Each row is a point on a tangle of strands that fork, close into loops and nearly touch. The rows are in no order.
Points whose rows are less than 71.5 apart are linked; no others are.
z470: [ 26   9   5  16  32   7  16   1  -7 -13  21  -6 -11   0 -27  29 -32   8
 -22   9 -13 -24 -13  47  17 -11 -29  17  50  10  14   0  -8 -12  11  12
  17]
z995: [-24   1  12  -9  14  16   2  11  -8 -35   8 -11  14  10 -11  26  29  25
  14  18   6 -12 -16 -16  17   6   8   9  -6  32 -16   9 -13  -3 -15  19
  -6]
z567: [-33   4  17 -23  13 -18 -18  27  11  11 -16 -28  -2 -33 -27 -16  22  -3
  -2 -16  17  21 -26   3 -21  30  12  15   6  15 -21   7   5 -26  -5   6
   9]
z853: [ 16   1   9  12 -21   1 -11 -20   4  10   5  -1   1  20  19 -11 -13 -28
  13  -6 -14   6  -3   8 -23 -10   0 -39 -28 -36  19 -22  13  19   2  -5
   4]
z260: [ 11 -10 -31   9  -5  23   7 -19  -9  31   8  21   3  15  24 -15 -28  -5
 -10  12  -7 -11  22  18   1   6   9  -1 -32   4   2   7 -25   4  -9  -9
   0]
z122: [ 10 -18 -14 -11 -36   6 -15   3  20  27 -22  -6   0  -5  18 -22  -3 -16
   2 -24  12   2   0  -7  -7  -2 -20   3  -5 -21   4  30  44  18  -8 -11
 -32]
z738: [ 17   9  29  20  -4  -2  -5   7 -17   7 -14  12 -17   4 -16 -34 -15 -12
  -9   0   0  12  -5  -5 -28   3  14 -11 -24  -6  18 -12   7  -7 -11   1
  25]
z580: [  5  19  -8   4 -12   2  -5 -35  28  14  14 -10   5  19  28   1  -5 -31
  21  -7 -17  -6   1  13 -24 -19  -6 -51 -23 -43   7 -33   1  23   5  -4
  -5]
z436: [ 13   7   7   2  -2 -12   3  -1  -7   3   2 -10  -2  -6  -3  21  -5  -6
  -7  -4   0  -1  19  11  10  -8 -17   4   7 -27   5   4  17  -4  20 -14
  13]
z484: [  7  15   3  10   6   5   6  18 -10  -3   3  14   3  24  14  24   5  -2
  -6  23   4 -23   7 -15   2 -16   7  -9 -12   4   0   1 -36   2   3  -4
  26]
z495: [ -8 -12   0   6  23  11  27  -9  -5 -18   5 -12  18 -30 -22  39  -5  19
  -3  -3   9 -14  19  -1   9   7  -1  21  17  -7 -14 -20  10 -10   4   5
  39]
z987: [ 11  11 -11  -2  12  15  13 -12  14  16 -12   2 -15 -25 -10   3 -18 -11
 -36 -12 -12  -9  42  36   7  -3 -32 -12  -4 -34   6  11  30  -4 -10 -10
  17]
z81: [ 13   2 -10  22  -1  19  17 -38   8   2  13   0  11  28  -4   3 -20  -9
   6  19 -23 -10  21  17  -1   7  -4 -22 -34 -24  14 -17  -9 -11  -3   0
  26]
z576: [ 10  -3 -17  -6 -10  20  -3   5  16  32 -10  16 -21   6  15 -44 -12 -22
 -15  -3  -4   8  12  -6 -17  -3   8 -18 -38 -20  10   7  16  25 -27  -8
 -24]
z703: [ 17 -17 -23  -3  20   2  26 -11  13   9   7  -6 -13 -18  -9   8  -8  14
 -12  -1   0  -3  43  30  26   7 -40  15  20  -2   6  17  12  -8  -5 -16
   6]
z520: [ 16   0  18  13 -20   0 -13  -5  23   4 -24   3 -23  19   3 -37  -6 -21
   2  -5  -4  14 -11 -14 -36  -1  -8 -40 -36  -4  20  -7  22   9 -28   2
  -9]
z35: [  4   7  16   9  -3  -1   7 -20  12 -26  -2  -6  14  21 -18   6   8  -1
  23   9 -19  -8  -2  -1 -17   7   8 -33 -27 -11  10 -35  20 -10  -6   8
  18]
z999: [ 20 -17  -3  -3   4 -19  -4  22 -22  11   5  17 -25 -13 -11 -26   0  10
 -15 -13  14   4 -17   7  10  15   4  42  22  25   9  26  -5  -6  10   3
  -9]
z97: [  2 -14  -4  12   2   9   3 -25 -27  -6  10  11  24   7   0   7 -25  21
   3   4  -8  -6  13   9   9   8   6  14  -9  16  -7 -15 -22  -5   8  -3
   6]
z6: [ 29   5  -6  22 -12   5  -3 -21   8  22   6  16   3  24  14 -31 -33 -32
   7  16 -26   2   0   1 -24   5  13 -28 -36 -32  20 -17 -20  17  -1  -9
   0]
z887: [ -6  22  36 -12 -14 -22  -8  -5  18  -1 -26 -24   8   1 -12  -6  13 -13
  -6 -12   6  -4  -1  11 -20  13 -13  -8 -15   4   9   8  31 -30   5   7
   6]
z269: [ -1  -6   0   6  29 -19  18  -8  -8 -20  30   2  -1  -3 -18  43   9  11
  -8   5   0 -20  -9  16  24 -11  -4  22  53  18   3 -19 -28 -17  33  28
   8]
z365: [ 13 -17  -7   9   7 -11  -5   7 -37   8   0  29  -5  -9  -8 -14 -15   9
 -25  -7   0  -2  -4  11  12   5  21  36  19  30   6   4 -19  -2  15  -2
  -1]
z774: [-10  -8   1 -11  -2   1  -8 -18 -17 -19  11 -25  21 -10 -13  19  11  19
  29 -20  -3  16 -14  -1  23  15  -9  17  10   9  -6   3  16   4  13   3
 -21]
z171: [ 20 -17 -17   4  -2 -24  -8  17 -26  29  -3  18   2 -26  12  -4 -12 -14
 -19 -14   8  11 -11 -14  -6  -4  18  26  29 -38  -6 -11  10  10  26  -8
  15]
z337: [ 28   0 -20  -3  -3  -4   1  20  -8  22  -4  34 -19 -23  20  -2  -2 -18
 -41 -11  11  -8  18   3   4 -11   0  12   2 -27   5  14   1  14   1 -14
  12]
z120: [-17  -6 -21 -22  -1   8  -7   3  16  23   7   4 -11  -4  42   4  12 -28
 -20   7  10  -6  25   0  10 -17   1  -9 -10 -29 -19   6  -2  38   1 -18
 -28]
z541: [  0  25 -21   5 -27   4  -4  -7  -3  -2  11   0  17  24  29  13   6  -9
  23   2   9  -7 -23 -12  -4 -40  -6 -21   4  -8  -7  -9 -24  18  18  -8
 -10]
z388: [  4  13  -5  13   6   9  17   2 -11  -3  10   4  -3  15   5  30  -4   6
 -16  26  -3 -28  11  13  16 -17 -16  -1   5   5   5   5 -20 -11   7  -1
  16]
z588: [ 13   0   4   3 -38  -1 -29   3  15  20 -32 -14  -1   7  22 -16   0 -17
  -2 -28  10   7 -19  -9 -10 -16 -10 -12   8 -33  10  13  39  20   1  -1
 -20]
z181: [  4  -7  -5   9 -15  -5  -8  13 -17  25  -6  18   5   2  29 -17 -17 -12
  -4  -2   7  10  -6 -22 -18 -18  18   4   5 -29 -12  -7 -13  28  11  -5
  -6]
z837: [ 25   0 -15 -18  -4  -6   8  -2   6  24  -9   6 -15 -24 -11  -6  -8 -10
 -31 -26   1 -10  31  26   5   4 -36   2  -5 -37  13  26  32  -6 -10 -20
   7]
z693: [-33  -9  12 -32  15 -25 -20  21  21  -8   4 -20  -1 -35 -26   1  31   3
  14 -11  13  17 -40  13   7  38  16   5  18   9 -20  22   3 -31   8  16
   6]
z76: [ -8  12  32  12   0 -11 -18  28  -7   7 -26  -2 -23 -10 -16 -27  -2  -9
  -3  -2   8  18 -18 -15 -42   3  16  -7 -13  -4   8 -11  12  -8  -4  16
  15]
z857: [  1 -21 -20   3 -23   1 -15  10  -9  27  -2   4   5  -9  36 -15 -16  -9
   3  -7  12   5 -20 -29  -4 -21  12   6  36 -22 -21   1  -6  42   5  -5
 -33]
z614: [ 21   9 -10  19  15   9  17  -4 -16  -1  12   5 -10  11 -11  30 -21   1
 -31  17 -10 -30   8  33  17 -20 -34   5  25   5   9   7 -24 -14  10   7
  21]
z586: [  9 -17 -34  16 -10  24  -3 -20 -15  21  -5  26  -2  19  18 -30 -35  15
  -3   6 -21  -9  18  12   3  16  11  -1 -26  35   5   6 -38  -5 -19 -19
 -12]
z46: [  7   0 -16   7 -16   5   7 -32  -8  18  16  -4  17   0  16   2 -22 -14
   5  -2 -19   3  20  24  -1  -7 -20 -10 -14 -36  -2 -10   7  12   9 -15
 -10]
z335: [  4 -18  -3  -2  13 -12  12  -2  -1 -12  21  -7 -15   6   1  20  20   8
  -6  12   3  -2   8   9  36  -1 -30  25  27  26  16  18 -11  -8  12   8
 -12]
z69: [-19  14  25  -2 -13   3  -6  13  27   0 -24 -12  -4  13 -26 -38  10  -7
 -12  13  17   8  -3   2 -23  10  -1 -11 -36  30   5   5  -3 -33 -52   5
   4]
z860: [ 34  -5  -6   8  41  -5  18  -5   9  -6  13  -4  -2 -14 -27  29 -42  10
 -16   3  -7  -2   3  38  13 -10 -31  14  61   0  13  -5   4  -1   2  -4
  24]
z810: [ -6  11  25   6   7   4  15 -16   3 -13  -2 -13  18   5 -20  18   2   9
  12  -1 -10  -3  15   9  -5   6  -8  -7 -19 -21   7 -23  30 -21   1   3
  26]
z247: [  2  -6  -8  12 -16  25   2   0  -4   5 -11   3  -5   7 -11 -47 -11  10
   8  13  -1  17   2 -16   1   9   0   7 -31  26   5  17   4   0 -25  -4
 -25]
z158: [  0 -11 -13  18   3  15  14 -36 -10  -2  15   4  31  17   4  12 -34  15
  12  13 -25 -19  31  17   5   9 -10  -2 -18  -3   0 -16 -21 -13   3  -1
   9]
z820: [-18 -16  -4   3  -7  15  -3  14  11   4 -13  -5  -2 -19  15 -19   4  -2
  15  -2  13  20   7 -35  -7  -5  20  -4   1  -7 -27 -11  20  32 -11 -10
 -24]
z991: [-29  15  23  -9  -3  11 -10  17  10 -22  -9 -10   6  11 -15   3  26  14
  16  10  10   3 -17 -18   2   7   8   0 -16  32 -10  14   0  -6 -19  12
  -8]
z90: [ -3  17 -11   8 -14  14   7 -30   3   2  21 -11  22  19  19   7 -14 -11
  28   2 -16  -2  11  14  -7 -19 -16 -27 -12 -31  -7 -25  -4   2   9  -7
   0]
z587: [ 25  -6 -11   1  26  -5  20 -11   4   1   3  -7 -11 -28 -26  19 -28  14
 -18  -6   3  -2  25  32  21   3 -26   7  38 -18   5   2  15  -5   7 -20
  22]
z351: [ -7   8  -1   6  19  -3  21 -17 -19 -15  14 -11  35 -18 -26  42 -13  18
  15  -7  -5  -5   4   4  -6  -7   8   7  15 -17 -15 -44   8 -16  22   5
  29]
z350: [  4  20  24  12  -8  -2  -1   7   5  -1 -18   6  -7  13 -12   8   4  -7
 -23   5   2 -18  14  16 -10  -5 -11 -10 -20  -8  19   6  11 -15  -6   1
  32]
z519: [ -1   6   6  14 -16  16 -10  11  -1   1   1   6   2  17  18  -8   2  -7
  14  13  -4   5  -8 -25  -6 -14   6 -18 -22  -2  -1  -1  -9  20  -5  -9
  -6]
z603: [ -4 -25  -9   6   5 -19 -11  11 -40   6  -6  25  -1 -14   6  -5 -20  13
 -16 -11   7   7 -12 -13   1   2  26  30  33  36  -8 -11 -28   4  15  -2
  -3]
z914: [-14  13   9   3   6 -11   4  -8 -28 -15  10  -5  32 -12 -14  28   2   9
  15  -6  -8   7  -9  -9 -15  -7  20   6   2 -21 -12 -43   6  -1  24   6
  22]
z237: [  7 -15  -8  -2  -5 -22 -17   3 -31  11   8  -5   9 -16  11   1  -8  -4
   8 -15   7  19 -30 -14  -6  -1  10  28  31 -24 -11 -17  10   7  34  -4
  -4]
z9: [ -1  -3  18   4  14  -1  10  -9  -8 -10  -6 -11  16 -24 -37   4   1  16
  -1 -11   1   8  15  13  -7  24   4  22 -17 -12   0 -15  29 -20  -3   1
  30]
z866: [ -8 -10  -7   1  12  -4  10  -1 -15 -22  19  -3  11  10   7  32  16  12
   9   6   5  -9  10 -10  19  -9 -15  16  23  18  -5  -4 -19  -2  16   2
 -10]
z432: [-14  27   4  -5  13 -14   7  -5 -31 -20  15  -4  32   6 -20  29  11  17
  25   3 -14  -8 -28  -5   2 -10  41  -2  -5  -7 -12 -44  -8  -3  16  29
  16]
z658: [  6 -20 -32 -21   9  -1  18  -5  14  14   6   0 -19 -21  12   7   8  -2
 -18  -3   0  -1  45  17  20   8 -30   2   9  -9  -2  25  19   2 -13 -22
 -16]
z900: [  9  26  19  -6  -3  -8 -11  22  14   6 -34  16 -22   5   7   2  15 -12
 -42   0  16 -15  13  -3 -16 -11  -9 -20 -20  -5  17  21   2 -11 -12   1
  26]
z392: [-17  -1 -10  -3  12   8  13  -8  -3 -26  13  -1  41  16  -1  29   7  21
  28  18  -9 -15  -5 -37  -4  -3  29  -6 -11  -3 -21 -38 -22   8  -9  10
  11]
z952: [ -5   4  14  -7 -24 -13 -32  20  15  17 -38 -19 -14   2  14 -20   5 -17
  -2 -24  17  14 -24 -31 -30  -6   1  -8  15 -10   2  12  31   6  -2   8
 -14]
z98: [-12 -22 -11   8   0  -1  -9  -8 -36   7  -9  20  14 -11   9 -17 -31  24
  -1  -8  -1  13   6 -17  -2   6  26  15  16  27 -18 -16 -24   9   4 -10
 -12]
z70: [-13 -25  -8 -11  -6   1   2   3   1  12  -1  -5  10 -23  19   0   6  -4
  11 -10  10  22  22 -20  -6   4  24   9   0 -22 -23 -11  21  24   2 -18
  -9]
z615: [ 12 -18  -8   6 -21  11   2  -2 -15  10   2   7   8  -1  16 -12 -11  -2
   4  -3  -2   3  13   2  13   4 -10  12 -13   2   0  11  12  10   1 -13
 -22]
z109: [ -4  -7  -4   8 -13  33  -1  -1  -5 -10   0  -2   8  20   0  -6   1  12
  15  18   3   4  -8  -3  18   2 -10   2 -28  36   2  19 -10   9 -21  -2
 -21]
z906: [ -7   2  -8  -1 -11  17  -1   5  13  20  -3   8  -5  14  36   0   3 -17
  -4   9   2  -3  16  -7  -6 -13  10 -19 -22 -13  -7   7  -4  25  -8 -13
  -6]
z61: [-10 -16  15  -8   1  11   1  -6 -24 -18  19   5   1  -6  -9   1  16  12
   6  -4 -20  -4 -17  31  30  26  -1  22  13  37   6  27 -18 -10  14  33
 -16]
z582: [-17  38  11 -21 -10   1  -8  -8   5 -26   5 -35   2   2  -7  21  22   3
  37 -25  -6 -14 -35  18  16 -15  -4 -15  15   2  -1   6  30 -18  21  22
 -13]
z457: [  5  -9  16  -7 -13   1  -9   4 -13  -6  24   4 -17  -1  -7 -16  18  -6
  12  -3 -15  -2 -26  41  32  12 -17  18  15  27  19  44 -13 -19  19  27
 -24]
z200: [  2  25  34   3 -19 -22  -8 -11  12  -5 -23  -4  -4  15   8   1   7 -15
  -6 -12   4  -9   8   3 -27  -6  -7 -30 -24  -6  21  -3  32 -11   0   7
  14]
z643: [-13  10  10 -15   2 -13 -14  -3 -14 -16   3 -27  15 -13 -18  21  17   8
  29 -24   0  14 -22  -1   9  13   7   6   9  -8  -6  -9  29  -6  26   7
  -1]
z678: [-40  17  22 -10  17  12  -1  25 -16 -17   7  -1  -5 -30 -23  -5  23  19
  -2  11 -15   9 -34   7  -7  27  28  11  11  12 -13  19 -12 -15  -4  44
  12]
z745: [ -8 -17  13  -4  22   1   3  -7 -33 -20  12   4   8 -17 -19   7   6  19
  -3  -4  -3   2 -11  20  20  24  15  31  13  26  -1   6  -9 -11  11  19
   3]
z843: [-10 -18  -1  -7   6  12  -3  12 -20 -13   2   4  -5  -5  -9  -9  17  23
   3   1  14  14 -12 -13  22  14  -2  31  12  52  -4  24 -15  12 -13   7
 -37]
z875: [-19  -3  -4   1   3  21   7 -13  16 -21   6  -4  33   9   3  15  11  10
  34  15  -2  11  -7 -44   4  -1  23 -11 -18   8 -25 -17  -8  26 -17  -5
  -3]
z686: [  3  -6 -13 -25 -14   7  -6  10  25  25 -15  15 -22  -6  24 -24   7 -17
 -23  -9  12  -3  29   8 -11  -4  -9 -11 -31 -20   1  24  24  18 -24  -8
 -19]
z96: [-20  25   3  -9  -1   3   2  -1  13 -27   0 -21  16  19  -5  28  22  15
  32   2  -6 -21  -1 -18   4 -17   6 -17 -10   4  -3 -15  10 -13  -7  13
   1]
z100: [-12   8  12   0  29  13  17   3 -20 -28  25  -4   8  11 -19  37   8  27
   3   9 -10 -42  -2  13  19  -9   1  12  15  20  -8  -6 -15 -18  10  38
  20]
z909: [  4 -12  -4   4 -31  20  -8  -3   9  13  -7  -9   8  -4   7 -18  -4 -10
   8  -8  -3  12  -3  -7   1  -5  -8   2 -19  -7  -4  17  27  20 -11 -15
 -26]
z825: [-23  -1   7   5  -5  13   2   6  15 -15 -13  -8   8  -9   5  -1  12   8
  24   5   7  23  -4 -44  -9  -4  21 -11 -14   7 -21 -11  22  22 -14 -11
 -12]
z814: [  1 -33 -13  -9   9 -15   0   0   1  -5  14   5  -2   7  -3   4  21  10
   5   2   8   7  -1  -4  33  13 -14  31  23  48  14  19 -14   4   8  10
 -33]
z558: [-14  20  21 -24  -8 -14 -16   5   9 -15   1 -25   0 -10 -14  10  23   0
  27 -21  -2   3 -33  17   5  13   3  -1  14   0  -8  14  26 -17  27  25
  -7]
z629: [ 24 -15 -29 -15   4 -40   2   9  15  18  10  18 -36  -8  -3  -7  19  -3
 -28  -7  15  -7  14  12  27   0 -38  16  16   8  26  42  -5  -9 -11 -11
 -16]
z331: [  1  15  11 -12 -10 -20 -18  29   9  -7 -10  -1 -17   4  16  13  26  -4
 -15  10  25  -6   0 -14   8  -7  -5  10   6   5   2  29  -2  -9   8  -8
  -1]
z148: [-29   6  10  -4  27   6  -3   6 -42 -16   6   5   3 -27 -19  -1   4  25
   0  -2 -13  16 -29  -4   3  29  28  23   8  21 -13   1  -9  -2   1  28
  -1]
z543: [-15  11  32  -1  -3 -25 -32  24   4  16 -37 -24 -14  -6  -2 -26   4 -17
  -3 -23  11  16 -39 -14 -48   8   9 -13   7  -1   1  -2  26  -9   4  18
   3]
z445: [ -7  -5  -2 -20  -9 -21 -14  11  22  -2  -4 -20  -6 -17  19  16  19  -1
  11 -19  18  12  -5 -30  12   0  -4  -1  31 -16 -10  12  28   7  16 -18
  -9]
z380: [  1 -14   7   1  27 -18  11  -3 -19 -16  20  13  -6 -20 -19  25  13  12
 -15   1   9 -13 -12  23  26  10  11  38  30  25   8  -2 -24 -10  32  17
  17]
z182: [  4  19   2  -7 -15 -10  -6  -6   4  -4   1 -18  -1   6  15  13  -1 -10
   4 -13  -8  -2   6   7   3 -21 -23 -18  13 -30  10   4  21   1  16 -15
   3]
z671: [ 26  12  19  27   4   2   2  -7 -16   7  -2  25  -1  21 -13 -17 -23 -11
  -7   7 -14   3  -7   4 -18   2  19 -10 -31 -13  24 -20 -11  -2   1  -5
  29]
z127: [-22  17 -16  -8   4   8  18  -3   5 -29   9 -22  26  26   2  40  15  21
  38   6  -5 -22   4 -20  13 -24  12 -23  -7   5 -16 -32 -14  -6  -1  16
   4]
z589: [ 17   4 -24  13  12  24  12  -5   3  31  -3  35 -14  11  23 -33 -29  -8
 -19  18 -13 -15  24   7  -6  17  37  -5 -24   2   0   0 -49  11 -17 -14
   9]
z599: [-11  -4   6 -25   2 -22 -14  36  15  29 -15 -16  -8 -25 -32 -32   9  -5
 -14 -22  25  17 -24  16 -14  21  11  23   4   9 -10  19   8 -39  -8  -2
   9]
z429: [-13  17  32 -10  -4   5 -10  23 -17 -17   5   9  -9 -12 -10  -1  21   2
   5   7 -10  -3 -33  17  10   7  17  10   5  18  -6  24 -13  -9  10  26
   2]
z239: [ 32  -1   3  24   4   3   4 -22   5  11   2  19  15  30   0  -9 -22 -19
   5  23 -27  -6   8  10 -22  12  13 -20 -35 -21  22 -27 -32   0  -4  -2
  27]
z463: [  9 -22 -24   3  46 -19  16 -14  28  -3  33  -5  -2  15  -2  29 -11  12
   8   8 -12  14  18  14  18 -12 -40  11  63  11   7  -2  -6   0   0  -4
 -12]
z221: [ -1  10  -3   4  24  -6  26   5 -21 -23  20   3  17   2 -11  46   0  19
  -5  10   3 -39  -5   5  14 -27  -5  12  31  11 -11 -23 -30 -13  26  20
  25]
z466: [-17  11  32 -25  -5 -19  -9  10  19  -1 -18 -27   8  -8 -28  -4  23  -4
   0 -18  14   5  -6  11 -14  25  -2   6  -8  14  -7  18  21 -35   2   7
  12]
z147: [  5 -17 -16  -6 -24  -8 -20  14  13   8  -5  -9  -2 -10  23  -5   6 -10
   9 -14  15  13 -19 -28   5 -14   0  12  28 -21 -10  14  17  29   3 -12
 -25]
z777: [  3  -4  -8  28 -13  31   1  -5  26  -1  -8   3  -2  20   3 -23  -5 -17
  18  16  -9  16  -5 -24  -6   1   6 -25 -32   4   5   2  -6  23 -19 -11
 -20]
z376: [  4  22  -4   6 -35   2 -17 -16  11   4  -9 -23   6  14  24   9   7 -14
  12 -24  -3  -1 -11  -4   3 -24 -25 -26   5 -25  10   4  32  19  10 -12
 -15]
z899: [  5   6 -20  -4  -8 -14   6  -4  -3 -17  29  -6   3  13  25  34  16   2
  10  10   2  -8  -7  -2  18 -33 -28  -2  33  10  -1  -8 -24   5  22   0
 -21]
z399: [ 24  -2 -11   3   4 -26  -5  15  -8  15  -1  16  -8 -35   5  13  -4  -9
 -34 -15  14   5  -2  -3   4 -10   9  22  20 -24  10   3   1   5  25 -12
  20]
z196: [  3  11 -19   5  12  11  11 -30   0  27  17   4   8 -10   6  13 -36 -21
 -20   2 -13  -8  35  38  -5 -11 -22 -16   2 -50 -10 -19  -5  10  12 -11
   3]
z476: [ 10  24  -6   1  13  15  12 -17   8  16   1   0  -2  -6   2  19 -30 -15
 -21   3 -23  -5  32  36  -6 -21 -29 -23  12 -44  -3 -10  18   6   2 -10
  21]
z525: [ 29  -9 -14  -6 -15 -11   9   0 -18  27  -2  12  -2 -20  -4 -21 -14  -6
 -18 -28   3   3  18  15  -1   6  -9  19  -3 -28  12  17  32  -2   0 -17
   4]
z4: [ -7  -3   4  13  12  13  17   4   0  -3  -2  17  10   6   6   0  -1   2
  -1  21   5  -1  20 -15  -2  -3  28  -1 -19  -1  -8  -9 -23   8 -11 -11
  31]
z993: [-14   5   2  11  23   1  16  -5 -14 -23   7   8  37   6 -18  33  -4  21
   9  17  -9 -27 -13 -18  -2   1  37   2  -5   1 -14 -33 -23  -4   3  20
  35]
z958: [ 21  -8   0   8 -10  16   2  -2  20  15 -13  16 -36  13   1 -57 -20 -18
  -2   2  -7  15   9  -5 -28   8   6 -29 -37 -14  22  -7  11  15 -28  -4
  -9]
z108: [-19  10  28  -3  -2   7  -8   0  14 -24 -13 -10  -8   9 -47 -41   9   6
  -6  19  -1  12 -20 -13 -22  26  10 -12 -29  24   6  -4 -16 -26 -42  23
  -1]
z736: [ 15   1  -3  18  18  10  17  -3  11  16  -9  25 -18  10   0 -32 -23  -9
 -12  25 -15  -1  12 -17 -15  11  47 -12 -17  -8   6 -22 -45  11 -14  -9
  23]
z323: [-28  23  28 -13  -9 -12 -17  25  12 -13 -19 -11   1   8   9  14  33   0
  -1   7  21   0  -7 -22 -10  -7   3  -6   3  25 -11  16   2 -15   0  10
  -3]
z659: [  4  -8  -1 -22 -14 -10  -2  29  12  31 -18  -6  -8 -14 -16 -35   3   2
 -11 -20  22  13   5  -1 -18  11  -6  20  -6   7  -2  25  22 -23 -19 -12
  -7]
z168: [  7  11  24   1  -9   7 -17  19 -21 -10  11   7 -21  10  -1  -3  16 -12
   0  12 -11 -10 -27  27  16  -3  -3  12   1  19  11  31 -17 -13  19  16
  -9]
z850: [-18  -7  -1   0   7  20  -3   4 -20 -19   4   2   9  17   6   5  12  22
   7  21   2   2 -17 -13  23   3  -2  12  -4  55  -3  15 -27  14  -6   8
 -22]
z752: [  5  18  18  -6 -15 -10 -20  32   6   3 -21   7 -21   6  14  -9  14 -14
 -28  -3  19   1  -4 -18 -16 -11  -1 -10  -6  -4   8  27   5  -5   3  -3
   4]
z485: [ 13  -4 -25   1  35 -11  -2  -1  21 -10  23  -5 -23  24   5  27  -3   3
  -3  17 -20  14  18  19  23  -7 -54   0  54  19  13  15  -1  -4 -11  -1
 -12]
z488: [ -3   2   6  -4 -17  10  -7  17  12  10 -18  -3  -3  -2 -19 -39  -1   6
  -1  -6  13  17   5  -8 -18   3  -8   9 -20  14   0  24  16 -11 -31  -4
 -20]
z796: [ -4   7  11  15  23  13  10   6  -7 -19  -5  15  12  17 -18   5  -2   9
   5  24  -4 -10  -5 -32  -8  10  38  -2 -23   7  -3 -24 -26  -1 -15   6
  41]
z874: [ 11   2  -1  18  -6  21   0 -15  33 -26 -10  -1  -2  27 -19 -24  -3  -4
  25  14 -16  23 -18 -22  -9  17   7 -34 -30  14   6 -17  -9  11 -23  -1
  -8]
z945: [-10  -3   9 -19   0 -23 -19  19   7  -4 -19 -12  -4 -23  -3   4  20   4
  11 -10  24  18 -11 -24   1  12   7  18  16  -2 -11  10  22  -8  16  -7
   5]
z130: [-11 -15 -11  -2 -12  -9  -5  -1 -19   5  10  -5  24 -23  18  13  -1  -2
  16  -7   3  25  -3 -25  -9  -6  13   9  20 -23 -20 -21  10  19  19 -10
  -3]
z817: [ -4 -13   3   6  18  12  16  -5  15  13  -5  15  -5 -11   8 -11  -2 -11
 -13  11   9   1  26  -4 -20   2  42  -5 -27 -20 -18 -26  -4  24  -9 -10
  18]
z920: [-26 -10  -1 -23  14 -18 -21  23  10 -13   1 -23  -2 -26 -19   8  28  13
  17  -4  26  24 -24 -16   8  27   4  20  21  16 -22  16  11  -3   7   2
 -14]
z32: [ 35 -21 -25 -14   2 -37  -7  22  -8  23   9  29 -33  -6  -3 -24   9   3
 -30 -16  16 -10  -3   9  18  13 -16  37  19  15  27  37  -2  -7   1  -7
 -13]
z232: [-22  34  10 -10 -10   4  -1 -12  23 -28 -15 -35  16  15   6  21  23   7
  25 -10   1 -14  -8  -9   7 -14 -11 -25   1  12  -1   2  28 -11  11   8
 -15]
z50: [  7 -15 -24  -3  25 -23  17 -16  16  -1  28  -9   0  -7  16  26 -11   5
   8   4  -9   9  24  11  18 -12 -37  -1  57 -14  -5 -11  -9   5  11 -13
 -16]
z370: [ -4   8  19   8  -4   9  -4  -1   9 -21 -12  -1  -6  14 -35 -30   4   1
  12  16  -7  17 -22 -17 -14  10  11 -23 -31  15  16  -8   1  -7 -25  10
   1]
z735: [-12 -10 -26 -21   3  15   5  -6  12  19   6   2 -16 -14  28  10   5 -12
 -20   6   5  -8  40  19  20  -1 -20  -4  -7 -15 -11  14  11  19  -8 -20
 -27]
z536: [-21  13  31  -2 -13 -11  -7  15  33   7 -26 -20  -1   4  -3 -28   6 -13
 -22  -3  18   4  -2 -13 -34   1   4 -24 -22  35   3   8   4 -24 -43   0
  -6]
z441: [  6  -8  20   6  -6 -13  -3  -9  35  -4 -26   5 -26  -4  21 -25   3 -24
  -7  -5   3   8  11  -9 -44  11  10 -44 -33  -7   2 -14  19   5 -27  -3
   4]
z601: [ -5  -9  13   1  16   2   7  -4  37   8 -13  12 -31  -2  17 -19   7 -18
 -14   7   7  -2  23  -8 -30   4  30 -31 -36 -18  -3 -22  13  20 -27 -10
   3]
z687: [ -3   4 -10   9 -14  -4  -1  -4  -7  17  14  18  16   7  39   0 -12 -13
  13   6   5  -1  -5 -10 -15 -18  10 -11  -1 -22 -17 -15 -33  30  21  -8
  -7]
z610: [-21  -1  20 -13  11  18  10   1 -19 -28  26  -8   0   9 -13  20  22  15
   9   6 -24 -30 -13  26  27  10 -11  17   7  28  -1  19 -20 -18   7  44
  -1]
z553: [ 12 -14 -21 -11  -4  -9   2   7   1   1   8   4 -25   6   8   8  24   0
 -21  12   8  -3  13  14  26   1 -42  20  10  29  21  35  -4 -11  -6  -6
 -19]
z695: [ -1  -7 -21  13  -3  21   3 -13 -23  15  -9  21  -9   5   0 -45 -43  32
  -3  -4 -11  -5  11 -18   9  11  21   1  -7  38   5  -4 -36  -9 -21 -16
 -17]
z307: [ 11   0   7   7  -5   1   4  -3 -22   4   4   8   9  -5  -1  -3 -10   3
  -7   1   1   2  11  10  10   0  -3  11 -12  -4   7   5  -1  -4   4 -11
  12]
z765: [ 13  -3   1   5  -3  13  11 -13  37 -36 -10  -4   1  37 -13  -3  15  -7
  29  22 -18  -3 -10 -14 -15  22   9 -42 -36   3  15 -28   4   3 -20   7
  14]
z75: [  0 -14 -31  -4  -8  -9   4 -15   1   0  23   4   2   1  35  20  -3   1
  -1  11   0   1  15   3  14 -23 -36  -2  33  -2  -4  -5 -22  14  20  -4
 -25]
z855: [  0 -22 -17  13 -13   5   0  -9 -29  29  -5  37   0  -6  14 -35 -44  20
  -8 -16  -8   1  17   0  -3   2  23  11   8  23 -11 -15 -24   0  -5 -21
  -9]
z487: [  9  -7   4   9  17   7  28 -16  -7  -3  -1 -15  10 -29 -29  17 -18  16
  -7 -14   8   0  23  24  13   9 -13  21  13 -19  -3 -12  25 -14   5 -14
  28]
z928: [ -1  15 -20  -6 -19  -2 -11   0 -10 -20  18  -5  15  19  24  19  20  -3
  26   1   9 -13 -41 -12  15 -45  -6   1  26  11  -4  -9 -26  15  23  -2
 -24]

A fork is a point with three links, a tip a point with one. Leave the first point through the second and follow the links. Name the first fork or tip that comes.
z850, z995 | z567
z171, z237 | z392
z350, z900 | z850
z686, z576 | z4

A tip is a point with one link. Name the tips that can be reached along the links from each point below, in the order of the rows.
z629 | z736, z485
z993 | z774, z337, z686, z536
z853 | z525

How many points has the smallest loop of links through each point below? Write none if it is on no loop.
z887 | 17
z158 | 14
z703 | 14
z436 | 8
z687 | 22
